A landscape with many valleys, sampled at points; each row gives a point and its height.
A ball rolls from a point to the lowest of its 2 nearest points, and stops where none of them is lower. Distance is the straight distance between rows; heights are no part of it.
nive: [-33,42,39,9,-5,10,-7,-10,30,-9,7,-7,-25,-16,9,-14,0,-9,-13,33,0,-33,-23,-19,13,13,12,-20,7]  height 43.8
zuguz: [-40,5,3,-23,-4,-26,23,5,3,-36,4,29,11,26,-38,-26,-27,16,-47,36,-10,-21,-11,43,19,-7,10,-6,15]  height 37.6
Logug: [-4,27,48,-29,5,-11,-31,-35,6,16,-33,-22,2,2,-4,-38,20,23,20,54,-59,5,-26,-59,10,-4,34,-9,9]  height 62.7
kamub: [-7,27,23,-14,10,-13,-32,-18,-19,5,-50,-11,-4,15,-11,-10,16,3,54,-18,-39,6,-68,-12,-6,-11,9,-33,18]  height 38.6
Goz: [-2,-1,13,8,-13,34,20,56,-23,-11,17,17,21,-6,42,3,19,-25,-13,-1,3,-18,28,72,-27,16,-10,37,5]  height 42.8
vetis: [-28,-11,-45,16,-3,14,21,62,11,0,34,20,7,-13,29,13,7,-21,-36,-28,47,-6,28,30,-17,-19,3,22,-4]  height 47.0
Gibid: [-12,-4,-37,36,-15,43,13,42,23,3,26,4,-11,-24,20,12,24,-11,-17,-25,27,22,4,11,3,-19,-3,16,0]  height 48.6
tato: [34,4,51,17,20,-22,-13,-52,-31,-8,-40,-9,-1,-4,-2,4,-7,-14,46,-21,3,42,-6,-49,-3,-23,2,-20,37]  height 55.7
Sase: [8,-23,-22,40,7,5,-13,48,38,14,23,-14,8,-25,10,22,-21,-9,5,8,54,23,47,-8,-1,32,-21,-2,-35]  height 44.2
rifum: [-15,-5,0,-24,-32,18,-15,4,-15,11,-35,-3,-19,-6,2,-26,50,-1,49,-26,-19,23,-80,22,3,-15,12,-1,10]  height 18.4
kud: [-15,-7,-49,-13,-25,33,-8,28,1,-6,4,3,-36,-26,-4,-6,30,-2,15,-37,7,-11,24,-1,13,6,-24,2,-5]  height 17.9
redim: [8,-2,5,-6,23,-5,-9,-49,12,26,-32,-25,-13,-3,-5,7,-17,-20,64,-32,2,-13,19,-47,22,15,6,-18,-7]  height 50.7
Bor: [-1,-24,-25,-14,-5,22,-38,-31,-22,25,-12,-4,-6,15,-15,14,22,5,13,-2,-51,15,1,7,-4,-7,-3,13,22]  height 65.5
kebag: [28,-12,40,-2,7,-30,-6,-12,1,6,-44,-4,-4,9,7,-13,16,25,37,9,-42,21,-24,-9,-39,6,13,-15,-17]  height 29.0
linu: [0,-2,-30,-32,-6,-12,-21,-10,-14,11,-46,11,-6,24,-24,-9,12,28,55,-38,-30,-17,-50,11,7,-8,-12,-16,-4]  height 45.5
tadu: [-15,-2,-2,-38,0,-13,31,-17,33,7,-3,12,-11,45,12,-20,-4,18,7,11,1,-70,-69,1,20,19,18,-32,-13]  height 49.4
vubut: [37,-11,18,23,19,-18,34,-31,18,-17,4,-14,3,-14,6,-17,-39,-2,11,6,49,6,8,-36,27,24,-13,-17,-30]  height 16.2
lotu: [-11,-11,2,-44,-16,-11,-19,-9,8,6,-24,-6,-15,32,-23,-18,8,23,21,34,-43,-17,-43,8,6,26,13,-25,-11]  height 36.2
rep: [-11,-2,27,9,13,-17,29,-8,22,-10,-2,26,2,9,-15,-18,-56,18,-37,24,22,-17,15,10,-9,-13,17,-8,-14]  height 31.7
dape: [17,-25,-44,-5,-33,56,10,20,-5,-12,3,8,7,-10,-4,10,17,17,-14,-13,16,17,49,8,-27,-7,-25,21,-6]  height 36.3
Vagag: [19,-7,-13,21,-5,19,20,58,-27,-16,38,20,0,-17,12,20,9,-8,-13,-5,42,25,46,14,-22,22,-27,31,-20]  height 47.4
Tid: [-33,-8,-4,3,-4,-3,16,9,3,8,25,21,15,34,-11,4,-43,-16,-67,30,-5,3,7,36,-3,-25,19,1,10]  height 51.4
mos: [5,-28,-4,-18,-29,30,26,34,-36,-33,21,25,3,-8,37,-2,30,-13,-16,-21,14,-11,2,48,-13,11,-7,27,18]  height 41.4
Poto: [13,-37,-22,-7,-1,-31,-1,-24,13,36,-2,-8,-8,16,-1,5,10,20,-24,26,-52,1,-4,-1,-12,14,3,14,0]  height 41.9
Dazil: [-35,-18,-54,-4,-10,2,7,32,18,-30,8,15,-32,-20,21,-6,35,14,6,-39,19,-28,14,21,22,6,-18,18,-17]  height 15.7
merup: [11,13,31,14,7,-18,4,33,-7,-21,15,0,12,8,13,22,23,-18,-21,20,-14,12,21,47,-4,22,-8,17,14]  height 14.8
Soboz: [-40,-12,-41,-2,-2,24,9,10,20,-28,30,18,10,-16,16,-9,-33,-10,-50,-3,53,-43,27,-15,-1,-19,17,-22,7]  height 25.2
ris: [-29,-3,-8,-6,-7,21,17,55,-4,9,-8,27,34,20,-5,-16,11,-10,-14,-1,-2,-22,-26,89,-7,-27,15,38,0]  height 44.0
mapi: [20,-6,-1,14,-20,49,-10,5,-12,12,19,-9,4,-28,14,29,24,-10,-25,9,-8,39,38,-1,-20,8,3,28,2]  height 39.7
Talot: [20,38,16,-7,22,-54,40,-36,16,5,-7,3,-17,35,-5,6,-7,21,8,18,-7,-3,-29,-30,31,23,-2,-15,7]  height 47.7
Palo: [20,26,-16,-11,-20,23,4,23,-33,-33,56,10,-1,-10,-21,2,-8,9,-31,-1,41,16,31,-17,-6,5,-31,1,7]  height 25.0
Zunep: [-22,-2,-27,22,11,11,-7,46,45,2,14,-2,13,-13,7,9,-38,-16,-19,8,48,0,71,6,-21,-10,-15,-6,-25]  height 41.7
sobu: [-17,0,-17,-9,-14,32,-13,-18,25,25,13,-14,-44,-22,3,-7,-22,-8,-7,-2,9,-32,4,-25,23,16,9,-9,-9]  height 18.8
Mupe: [39,-18,-8,10,30,-15,3,-35,-3,8,-26,-13,-2,-5,-10,11,-21,-15,75,-53,34,13,15,-48,27,4,-9,-18,-7]  height 52.2
fufiv: [22,-3,-50,4,-14,53,0,13,-33,14,4,3,-4,4,8,31,38,-7,17,-40,-26,35,1,8,6,-22,-26,37,11]  height 27.5
foveg: [-18,4,-27,23,-19,56,12,21,19,19,13,2,-26,-18,14,-13,28,-7,4,-14,9,23,-33,31,13,-32,10,21,-10]  height 50.0
Nisid: [-2,24,-11,2,-11,24,12,20,-11,-29,32,18,-5,-14,-14,-10,-21,-1,-40,10,24,-9,30,16,-7,-13,-8,6,-10]  height 27.7
tak: [9,-20,-15,-21,4,4,-41,-49,-11,33,-26,-17,-5,17,-20,-18,22,10,9,19,-73,2,-25,-7,-8,-4,15,2,12]  height 64.7
kepo: [0,-23,-25,-6,12,-41,36,10,-4,-14,45,14,19,11,7,16,-40,8,-36,11,62,-2,36,-42,12,4,-20,-21,-13]  height 12.7
filud: [20,-4,36,-20,37,-5,-8,-74,-12,38,-49,-39,16,-11,6,7,-10,-33,68,-12,4,-16,24,-65,9,13,28,-25,-11]  height 52.1
nozik: [42,7,-15,13,-5,4,-5,-7,-2,-3,-6,-10,-5,4,-27,-8,-15,22,4,-20,-5,25,16,8,-1,-12,-29,22,-13]  height 36.9
Nukan: [21,-7,-4,7,-4,-6,6,-23,-3,-4,13,-7,-8,6,-26,28,-49,4,-16,15,20,27,32,-57,18,21,-16,-18,2]  height 42.4
loza: [-27,24,26,16,6,2,5,43,-20,-28,34,14,25,8,-5,15,-13,-37,-49,23,9,-30,41,61,-10,6,3,19,19]  height 48.8
pebi: [-3,41,0,21,10,-7,0,45,20,-6,9,8,2,12,-17,-12,3,-2,-4,9,4,-24,-1,56,-3,-9,-8,0,-22]  height 23.6
vifa: [-35,-11,-6,-11,12,-28,26,27,10,-16,8,30,-7,6,-13,-10,-56,2,-49,1,20,-42,27,12,-8,-11,9,-9,-8]  height 34.3
Nim: [10,19,60,-3,14,-27,-17,-57,-20,21,-63,-19,11,-5,6,-17,-4,-7,60,-16,-17,2,-10,-60,-9,-15,18,-30,20]  height 57.8
gopa: [0,-15,-7,-35,12,-24,-33,-28,-14,29,-66,17,-7,26,-28,-21,11,9,72,-41,-52,-21,-22,-18,-4,-11,4,-17,-5]  height 46.9
Lam: [0,-14,9,11,2,-16,14,-43,29,21,4,-22,15,2,24,7,-11,8,-40,46,-20,17,14,-36,3,3,11,6,11]  height 44.1
Giz: [-64,-9,12,-6,-2,36,-4,35,10,2,7,30,-5,-23,-7,-9,-17,-24,-23,15,9,-37,-24,47,-1,-7,43,8,3]  height 53.3
Badas: [22,29,-10,15,18,18,-33,-4,-19,-8,-27,-9,-6,-15,-37,-1,-2,-7,58,-41,10,33,22,-23,6,-4,-14,-7,-1]  height 26.5
laza: [-49,3,13,-7,26,-29,39,-7,51,2,-31,23,7,38,8,-5,-29,3,-18,35,13,-60,-22,22,6,2,31,-27,4]  height 50.6
pepak: [2,15,42,-17,-3,-4,-1,-60,23,27,-24,-27,-7,-13,15,-28,7,15,13,47,-28,-9,-4,-55,6,21,33,-1,0]  height 61.6
Dod: [-39,-25,-13,-2,7,0,31,-17,39,19,9,12,6,8,16,-20,-38,-10,-41,-13,21,-49,-36,15,1,-28,39,-13,-2]  height 21.7
Nop: [2,-3,10,16,1,-15,-7,-12,6,29,30,-16,0,-9,-1,20,-10,4,-39,46,-25,29,29,-31,3,13,5,14,10]  height 43.4
Bodo: [7,1,-16,4,-13,25,11,-9,19,-16,-15,1,-20,-15,-8,-45,-14,22,4,-25,23,-18,-3,10,4,-17,-4,-4,-21]  height 13.8
dop: [-8,9,-64,-1,-11,32,-12,33,2,-13,33,3,-16,-21,-1,8,3,5,-10,-27,36,-1,31,-12,11,5,-36,2,-9]  height 20.3
Kemut: [22,5,-51,4,-13,-11,13,3,-29,-23,38,3,19,15,3,26,38,-8,-24,-36,26,7,-10,10,7,-2,-31,8,22]  height 39.6
teto: [19,3,51,-39,27,-13,20,-64,17,38,-48,-44,-4,-10,20,-28,16,11,36,37,-21,-30,-9,-69,-9,14,43,-11,-11]  height 60.7
pek: [10,33,-13,36,12,4,-2,35,5,-11,20,-8,-4,-8,-16,-12,16,6,4,-9,28,16,24,41,7,-13,-26,18,-26]  height 26.2
redu: [2,53,34,-11,-7,-18,-22,4,6,-4,-23,-19,-7,18,0,-6,26,0,32,22,-31,7,-75,8,8,2,9,-21,13]  height 40.0
fuf: [10,24,61,-38,32,-23,-17,-51,-10,35,-69,-35,14,14,8,-29,11,14,59,17,-33,-12,-15,-74,-22,-7,41,-25,3]  height 59.4
Golu: [-1,19,10,-20,10,-28,35,-28,27,19,-12,-3,-18,52,4,-15,-3,21,11,22,-14,-32,-53,-22,17,18,14,-26,1]  height 48.7
Sebu: [23,-6,0,-16,24,-14,-26,-37,7,38,-54,6,-20,5,-7,1,2,1,72,-55,-23,-20,1,-28,-6,0,1,-10,-9]  height 48.9
litel: [-21,9,-19,10,-13,22,-16,-11,5,-23,24,-7,-38,-15,1,16,-4,-16,-7,-6,30,-12,2,-33,26,23,-5,-25,5]  height 16.8
roz: [-3,10,37,13,8,-16,24,-33,30,-8,-17,2,6,15,2,-30,-32,21,-28,44,-4,6,-1,1,-9,-10,28,-11,7]  height 28.8
Tume: [4,31,18,17,-24,2,3,12,-16,5,44,2,-23,2,-1,16,13,-3,-22,3,-18,9,-28,5,8,11,0,6,3]  height 45.7
bupi: [28,-23,-32,36,34,18,-9,-5,-21,-3,-12,2,22,-10,-16,59,5,-14,53,-50,45,67,24,-44,15,-3,-31,-11,8]  height 36.4
lem: [-25,-3,-31,4,9,39,28,83,-5,11,26,36,18,-11,25,16,8,-36,-22,-11,46,-19,51,56,-27,-20,-8,49,12]  height 45.3
did: [30,43,-6,0,7,-32,-14,-1,-50,-40,11,5,-18,9,-45,1,8,5,18,-20,-3,8,16,5,6,-2,-42,5,2]  height 42.0
legab: [3,-20,31,-30,-9,-24,15,-2,10,-4,-13,14,-6,38,-13,-18,14,41,-2,37,-57,-5,-35,12,-12,22,21,-16,-12]  height 34.7
sif: [-37,2,0,-11,11,9,6,60,-9,-24,-6,41,25,-2,-22,-25,-25,-4,-21,-11,12,-49,-5,70,-16,-19,23,24,-11]  height 45.6
Sak: [21,-16,-6,-3,2,-37,6,-27,2,-8,4,-8,-27,7,-13,8,-29,11,-5,-2,-1,-1,23,-44,14,22,-15,-14,-6]  height 40.8
maf: [-20,-28,1,21,-16,21,10,-23,23,-35,10,2,8,-20,27,-1,-4,-10,-46,9,13,-13,4,-8,-9,-4,10,-18,17]  height 19.3
nimo: [2,41,23,13,4,-22,-14,-18,-4,-19,20,-18,-9,1,-16,20,5,-10,1,26,-10,18,2,-18,29,19,-22,-13,18]  height 12.6
kep: [4,14,-54,-25,-19,-6,5,37,-31,1,10,11,6,24,-15,7,34,-1,16,-23,-11,-6,-29,58,23,-4,-30,28,4]  height 43.6
rul: [21,-10,44,-8,1,-37,-7,-7,-15,5,-14,10,-15,13,-13,6,17,38,12,16,-59,12,-8,-1,-21,25,10,3,-13]  height 32.0
sumik: [15,-21,-11,36,18,-9,3,61,0,-19,36,2,3,-15,3,17,-6,-15,-3,-8,60,16,45,9,-6,21,-31,7,-32]  height 46.0
nuga: [-4,-39,-4,-30,-39,6,1,-5,-23,-25,12,5,-13,-6,-4,-10,25,-2,-6,-14,-28,-7,-30,21,-1,13,1,8,13]  height 39.1
vudep: [22,10,-17,30,0,25,-17,11,-12,23,1,-11,-17,-16,11,39,39,-8,33,-29,-2,55,5,-7,0,-11,-17,42,-3]  height 25.6
nuvos: [20,9,-4,6,-15,6,-13,-38,-2,-48,-28,-20,-14,-26,-17,-14,-4,2,25,-22,29,-7,14,-31,1,6,-28,-22,12]  height 19.9
Mub: [15,-23,31,14,39,-20,-36,-51,-12,53,-25,4,18,-5,3,15,-10,-13,66,-21,-39,33,2,-51,-9,-6,25,-5,-2]  height 25.1
nugi: [-5,-20,10,25,5,-39,9,19,28,-16,21,4,-1,1,15,18,-7,-7,-24,5,17,-6,23,12,-1,18,-15,-7,-13]  height 17.0
feduz: [-18,18,54,-9,25,-7,44,-50,46,19,-25,-10,12,18,29,-25,-25,10,-23,59,-2,-42,-10,-21,-16,10,63,-12,-5]  height 23.8
fetu: [28,-12,-15,45,14,9,-18,-4,11,24,-8,-29,2,-21,4,26,4,-7,29,-6,2,56,12,-19,1,-3,-14,16,-9]  height 28.2
Rire: [13,1,13,4,-5,17,-10,32,-37,19,-14,4,-33,-25,12,25,44,-15,58,-41,-23,40,6,11,-13,-1,-5,39,9]  height 23.0
bav: [-2,4,11,6,0,22,-22,-29,31,43,16,-24,-26,-25,10,-14,-13,-4,5,23,9,-4,12,-44,10,25,15,-11,-21]  height 16.0
zepo: [-21,18,9,9,15,22,6,52,-14,-20,12,23,24,-2,-11,-15,-23,-24,-43,9,20,-25,26,63,-32,-20,7,28,10]  height 47.3
figo: [-52,16,23,3,-14,8,-27,-12,24,-15,9,-3,-5,-13,9,-14,11,-17,-5,32,-4,-26,-44,17,21,11,19,-14,17]  height 42.6
dol: [15,27,2,-12,-1,-13,18,-14,16,0,4,-5,-29,2,-12,-15,-27,5,25,-11,41,-54,-14,-29,29,20,-9,-28,-32]  height 15.8
Boga: [4,-8,17,25,1,10,6,-16,38,29,14,-5,-7,-31,17,-15,-37,1,-12,18,14,6,13,-10,-5,3,24,7,-14]  height 12.2
kife: [20,10,36,-18,-19,-5,7,27,-55,-10,24,7,1,12,12,14,28,-4,-11,23,-37,7,1,41,-4,21,-17,28,29]  height 16.9
tivuz: [-16,-23,-26,1,-25,32,14,-7,17,-29,24,10,-1,-16,10,11,-15,-8,-51,3,46,-2,25,-41,-18,-4,4,-26,-5]  height 22.0
Gar: [19,35,-13,22,-2,6,26,-7,16,-25,8,6,-9,-16,14,-34,-13,9,-3,-28,53,-18,-22,-1,14,-16,-6,-9,-22]  height 11.1
Bov: [-17,-28,0,-13,-6,-23,1,-37,20,15,-1,-13,15,17,14,-1,9,12,-46,46,-45,0,2,3,1,7,18,11,11]  height 42.9
natol: [-31,40,42,-6,-17,-10,-24,0,2,0,8,-15,2,-2,2,-2,30,-4,0,40,-33,9,-51,11,25,16,12,-7,22]  height 41.2
viseg: [-7,7,14,4,11,6,48,-35,51,37,-9,-10,1,23,25,-37,-25,-2,-23,32,13,-55,-32,3,-19,-6,47,-13,-9]  height 21.6
Libo: [5,29,-2,-21,-7,-42,-4,5,-33,-34,19,11,-17,11,-34,8,2,10,5,-12,-14,-21,-10,2,22,18,-29,-8,16]  height 43.5
sala: [30,-34,-35,2,4,-30,14,16,-14,-21,28,8,11,-8,-11,29,-27,21,-10,-15,49,20,40,-33,10,20,-36,-22,-23]  height 15.0
Gebim: [-9,-26,-7,9,-6,8,29,-28,45,18,-8,-10,4,6,15,-27,-13,0,-27,12,13,-20,-35,5,-15,-23,25,-9,-3]  height 19.4
Digo: [-17,22,30,7,10,-24,-3,32,26,-10,-5,7,23,25,0,-1,8,3,-17,29,-27,-25,-22,61,-9,5,12,-4,-10]  height 21.5
zazat: [8,31,1,18,-8,42,-7,31,-10,-23,28,-2,5,-15,-12,-9,15,-8,-22,3,21,12,14,41,-10,-22,-18,18,-4]  height 28.3
linut: [-3,-14,52,-29,-27,8,-19,17,-10,-11,-38,-7,2,-2,10,-25,41,25,25,16,-43,19,-54,20,-26,-1,19,-5,-9]  height 22.2
Fod: [-24,-14,-36,-11,-7,-9,4,29,19,-8,29,14,-15,-17,16,-8,3,-2,-29,-26,23,-40,-7,22,15,-9,-16,-6,-13]  height 17.8
Tasi: [-69,3,31,14,9,20,-21,30,12,12,4,12,11,-25,3,4,-23,-23,-54,19,-12,-24,5,41,-7,-21,51,12,21]  height 55.4
poron: [-29,3,9,-1,-15,28,10,13,-20,-8,30,7,25,8,8,8,-15,-20,-73,28,-24,8,9,48,-18,-8,29,18,26]  height 49.2
guzaz: [27,-2,20,17,32,-23,-2,-52,-36,-14,-29,1,15,3,-16,3,-28,-21,58,-42,24,22,-2,-51,11,-5,-12,-23,18]  height 54.0
niv: [20,10,10,17,21,-39,51,-43,32,18,-8,-13,-7,33,8,2,-27,0,-12,28,23,-5,-8,-37,24,16,2,-6,-6]  height 46.5
kup: [30,-2,-30,3,-2,1,2,-13,-34,-31,6,14,10,4,4,36,35,-13,10,-60,19,24,0,-11,-8,-4,-34,12,22]  height 38.8
pefet: [3,-30,18,-5,-22,-14,10,-32,-7,-28,-13,3,-11,-1,11,-15,32,2,-4,-1,-25,-1,-32,5,7,10,6,-16,22]  height 40.1
Bem: [-22,-4,22,4,-2,-37,11,4,39,7,4,6,-10,12,15,-4,-5,1,-17,23,-20,-23,-5,19,5,21,8,-15,-9]  height 19.2
momig: [-7,-9,11,-36,-5,-3,-14,-49,-23,27,-33,-14,0,14,-25,-29,9,24,0,64,-74,13,-19,-34,1,4,30,-7,18]  height 63.9
Lim: [-16,3,61,-28,-1,-10,-24,6,7,-10,-38,-8,15,3,16,-39,34,40,15,35,-49,13,-55,-16,-32,5,33,-29,-8]  height 24.1
pip: [15,-17,-12,14,17,-31,37,-20,8,-36,20,-3,7,-5,-5,5,-44,-3,-18,13,80,-11,27,-52,30,11,-20,-29,-17]  height 14.5
nesi: [-31,3,-33,-16,-16,23,6,31,-17,-39,44,24,12,-19,-12,-15,-24,6,-51,-10,44,-29,15,15,-5,-23,2,-6,-1]  height 28.6
sov: [-10,20,31,10,-23,24,-5,11,-19,1,28,-5,5,-13,5,5,9,-13,-40,23,-26,14,-20,31,-6,-5,15,24,17]  height 47.1
guda: [24,31,-11,27,13,0,-26,-11,-21,-42,-2,-18,1,-15,-20,6,7,-11,36,-13,42,28,18,-18,9,0,-39,-21,7]  height 22.9
vime: [15,-22,12,10,24,-39,41,-44,41,19,-10,-32,13,10,33,4,-40,-8,-28,51,24,6,17,-36,10,16,22,-12,2]  height 45.4
Potak: [6,-29,-12,18,-7,20,20,-20,32,-18,4,-6,8,-9,24,-7,7,-2,-28,-15,20,9,-1,16,-15,-11,4,0,-2]  height 17.2
bep: [-8,5,-42,-35,-13,-17,-9,16,-14,-5,-14,11,0,21,-23,-3,25,21,35,-37,-17,-18,-54,34,31,12,-22,5,-7]  height 44.6
Vuzez: [-5,-25,29,7,30,-21,-25,-43,-22,48,-54,4,17,16,13,-2,7,-19,73,-45,-36,20,1,-37,-16,-38,21,-11,-7]  height 29.1
dok: [-24,-12,-24,-35,-25,-3,3,30,-12,2,23,18,-7,6,-18,-6,-12,20,-33,13,-20,-29,6,50,11,12,-1,19,-8]  height 49.1
Neb: [-18,13,9,-29,-19,21,4,41,-13,-20,7,34,4,5,-30,-28,-10,16,-16,9,-10,-30,-13,68,10,7,5,19,-23]  height 47.5
panob: [-48,-13,-11,-31,17,-28,22,24,7,-19,-3,46,11,24,-27,-10,-46,8,-50,18,3,-57,-8,36,12,-18,28,-7,14]  height 36.1
maman: [30,19,36,-5,-17,7,-7,22,-58,-7,-5,-12,3,-9,36,4,49,-21,20,6,-30,27,-6,28,-20,5,-12,40,37]  height 18.9
mol: [12,-10,48,-34,-1,-22,-22,-6,-18,17,-67,-12,-2,27,15,-20,23,49,42,20,-55,11,-64,-26,-39,-9,29,-27,-1]  height 26.1
fepe: [-15,-15,-36,-8,-9,39,39,71,-3,1,7,22,14,-2,35,6,31,-27,7,-9,7,-9,32,69,-10,2,-14,58,20]  height 43.9
zupi: [-50,-20,6,-11,12,-20,9,15,19,34,-2,18,21,13,-11,5,-57,-9,-64,40,-23,-27,6,23,-11,-35,42,8,23]  height 53.4
masi: [-4,-3,-44,0,-16,9,15,32,-1,12,10,5,21,23,3,-1,20,9,-12,-20,2,-12,-13,72,9,-22,-20,28,4]  height 42.7
vek: [29,-8,-2,37,38,24,-49,-8,0,31,-18,-20,35,-33,-5,56,0,-24,44,-3,6,68,28,-49,15,0,-5,3,6]  height 31.6
bofuv: [21,-9,37,19,2,12,-10,-17,42,-2,-20,-13,-2,-35,8,-37,-23,7,5,25,3,22,5,-12,-8,11,10,0,-27]  height 7.8
Beki: [32,-27,-32,33,4,15,4,-12,-23,-24,13,-4,24,-4,1,54,29,-9,2,-48,35,52,16,-32,-4,-7,-33,8,10]  height 37.9
vuzem: [21,42,28,8,5,-2,-37,23,-62,2,-32,15,-6,12,-24,5,20,2,64,-55,-28,29,-1,7,-11,-30,-16,10,-2]  height 37.3
vin: [-2,-7,-58,2,-18,-1,-7,13,11,11,23,-13,10,27,21,11,11,-9,-27,3,-13,-6,5,43,4,-14,-24,6,12]  height 41.6
ret: [38,-16,26,27,4,-2,6,-16,21,-20,-9,-21,15,-31,4,-10,-23,11,19,10,30,49,8,-22,10,15,-6,-7,-14]  height 12.5
pak: [-2,-10,-65,-5,-34,45,-20,11,-6,31,-8,-11,-21,-4,3,22,43,1,6,-17,-26,24,19,10,-5,-20,-17,33,10]  height 28.9
kebu: [-56,-24,11,7,23,12,-7,14,24,25,9,2,10,-14,3,15,-51,-32,-50,24,2,-14,18,7,-35,-38,45,-1,24]  height 55.9
vigon: [-8,28,31,-16,6,11,-31,-17,-45,21,-37,14,-16,6,-26,-10,10,1,47,-34,-32,14,-40,-25,-5,-33,11,-17,13]  height 36.8
Buv: [29,-6,-10,48,43,-3,-33,-11,-24,17,-12,-8,32,-11,-4,42,0,-30,54,-15,25,58,11,-30,32,15,-19,-19,7]  height 34.2
kef: [7,33,29,0,11,-30,-43,5,-2,-13,8,-34,16,-14,-1,28,30,-4,2,25,-32,25,19,-11,15,12,-19,-1,23]  height 10.2
nizu: [35,-24,-13,2,10,-26,-8,-40,23,49,-18,-18,-7,13,9,7,4,8,20,1,-30,4,4,-27,-9,21,-7,3,-17]  height 40.6
savip: [9,-27,-18,5,-23,66,-7,19,6,13,-6,-1,16,-18,27,19,20,5,-35,18,-11,31,56,19,-42,-4,-2,36,-12]  height 38.1
Mifut: [-5,2,56,8,29,-13,17,-21,63,14,-23,-7,33,11,22,-27,-19,32,-12,52,-18,-18,-7,-6,-27,5,46,-1,-7]  height 26.0
Bomi: [-9,-25,-24,-1,6,-28,19,34,25,-4,27,23,-6,-7,0,-9,-49,22,-31,-11,25,-33,40,1,-6,-6,-3,-4,-39]  height 36.5
Moza: [25,-13,37,5,26,-14,-3,-57,1,55,-16,-27,-9,5,10,10,5,-10,43,-4,-34,19,-27,-63,-8,9,42,-1,-2]  height 20.9
kimes: [30,-2,-16,10,2,-17,-9,-25,7,18,-7,-10,-19,11,-8,6,-12,15,25,-17,-9,-1,8,-10,14,8,-19,-5,-10]  height 39.2
moz: [-8,-10,-43,12,11,-10,10,50,18,-25,29,7,19,1,1,0,-43,-2,-35,-11,62,-21,59,4,-9,-19,-20,-5,-25]  height 38.9
furu: [-4,-15,-11,21,21,-43,18,28,13,-7,40,-3,21,-2,10,37,-36,-25,-39,23,46,15,45,-18,4,14,-22,-19,-12]  height 14.6
vanak: [3,23,33,1,15,3,-47,-7,-36,39,-48,7,2,14,-21,1,3,1,76,-45,-41,37,-12,-7,-17,-50,4,-11,-5]  height 33.7
Tiduk: [8,-26,-24,-34,-32,28,14,12,-52,-18,27,22,1,-9,-1,5,19,4,-15,-30,-6,-1,0,19,-6,3,-15,19,11]  height 40.3
geti: [-3,20,-52,-9,-12,24,-6,45,-17,-25,49,9,10,-12,-11,26,1,1,-39,-14,45,-7,50,-21,-17,9,-31,5,-14]  height 22.7
bato: [5,-6,-62,-1,-4,-16,-7,2,4,-7,23,-17,3,10,9,35,10,-3,-22,-25,3,8,5,5,12,1,-30,4,11]  height 40.4
litof: [12,-2,27,13,-12,8,-21,17,-10,19,33,-13,10,-24,17,35,8,2,-30,35,-22,43,27,3,-10,20,2,32,-6]  height 41.5
bas: [18,15,26,-2,-8,-32,7,-37,-14,-27,-23,-18,-4,6,-3,-6,12,0,17,-8,-22,13,-26,-20,1,-4,-14,-23,35]  height 41.8
gokod: [38,-3,-36,12,15,23,-10,-6,-20,-6,-17,16,-7,-12,-33,6,3,5,59,-68,21,39,29,-23,3,-22,-22,15,-6]  height 30.5
peku: [9,-2,38,-6,-41,23,-6,8,-21,-4,-26,-3,-18,-12,9,-27,41,13,33,-19,-17,27,-63,8,-22,-29,14,-4,-8]  height 20.2
vapo: [39,50,13,-17,9,-9,-27,18,-70,-14,1,12,-13,8,-42,13,16,4,45,-36,-22,10,17,10,2,-11,-21,15,5]  height 39.8
Baga: [19,-11,27,13,8,3,1,-33,18,55,-4,-26,-22,-17,16,2,-9,-6,17,14,1,7,-21,-64,4,23,25,-6,-16]  height 18.5
mil: [-45,-5,0,4,-20,46,6,32,8,5,33,25,-14,-16,10,-15,4,-13,-18,-7,20,-9,-38,39,10,-13,19,15,-3]  height 51.6
Pigak: [23,33,-23,4,8,1,34,-19,26,7,19,-8,-9,9,-3,-32,-31,19,3,-15,56,-43,-11,-26,23,-9,-14,-7,-32]  height 13.6
Damit: [-2,33,3,-13,-16,-11,7,7,-25,-22,31,14,-26,3,-19,-6,6,-5,-15,2,-1,-4,-30,21,22,5,-15,-7,4]  height 44.5
gige: [11,-3,25,7,-12,20,-21,4,-31,16,-8,-23,-1,-21,30,24,59,-19,31,-12,-42,41,-9,18,-17,-6,-2,39,26]  height 20.6
zemal: [-47,-15,-8,-30,14,-17,26,10,45,6,-19,23,16,50,5,-19,-19,20,-8,17,3,-64,-62,19,17,7,28,-20,-19]  height 49.9
goro: [-1,-7,-16,0,-23,23,5,-23,22,-42,-9,-19,-1,-15,-5,-29,-22,10,-8,2,33,-11,34,-12,-4,-4,-29,-21,1]  height 17.1
tonob: [-19,-14,-14,-33,-22,4,-27,-9,14,11,-3,-11,-14,7,-13,-21,1,2,-1,18,-32,-23,-16,13,26,22,-1,-17,-1]  height 37.4
febu: [7,20,29,28,11,-35,-11,9,14,-34,21,-31,35,-9,22,27,25,-11,-21,37,-14,22,33,22,4,24,-13,12,22]  height 12.8
bib: [-1,27,-12,17,6,-20,-4,4,-9,-33,32,-3,-20,3,-17,25,1,-10,-28,1,26,0,20,-24,19,26,-29,-21,8]  height 14.7
tilo: [-20,-10,-33,-19,-17,-17,12,33,-32,-37,55,25,-10,-9,9,10,16,4,-29,-30,22,-28,-11,7,24,10,-19,3,14]  height 19.6
Sem: [5,-36,-36,-36,-17,2,-30,-7,-44,19,-18,0,10,27,-18,7,26,1,23,-9,-60,6,-18,41,-7,2,-11,24,18]  height 66.3
nel: [39,4,-35,1,-4,35,-12,-1,-23,-21,-7,-6,8,-14,-31,12,4,16,12,-29,24,32,48,-10,-18,-10,-32,10,-9]  height 34.1

Call two points neighbours if one is among the 2 nearest of the other. Go from one point of each pair to the other, from neighbour to neighbour, staying as low as possible. Name the highest point that can't be avoided.
bofuv / Gebim | nesi
kef / Dazil | zazat
kef / bofuv | sobu
bav / kepo | vubut

For each start below, name the point where the ball stops.
lotu | rifum
zupi | vanak
zazat | kepo
Bor | redim
Giz | nuga
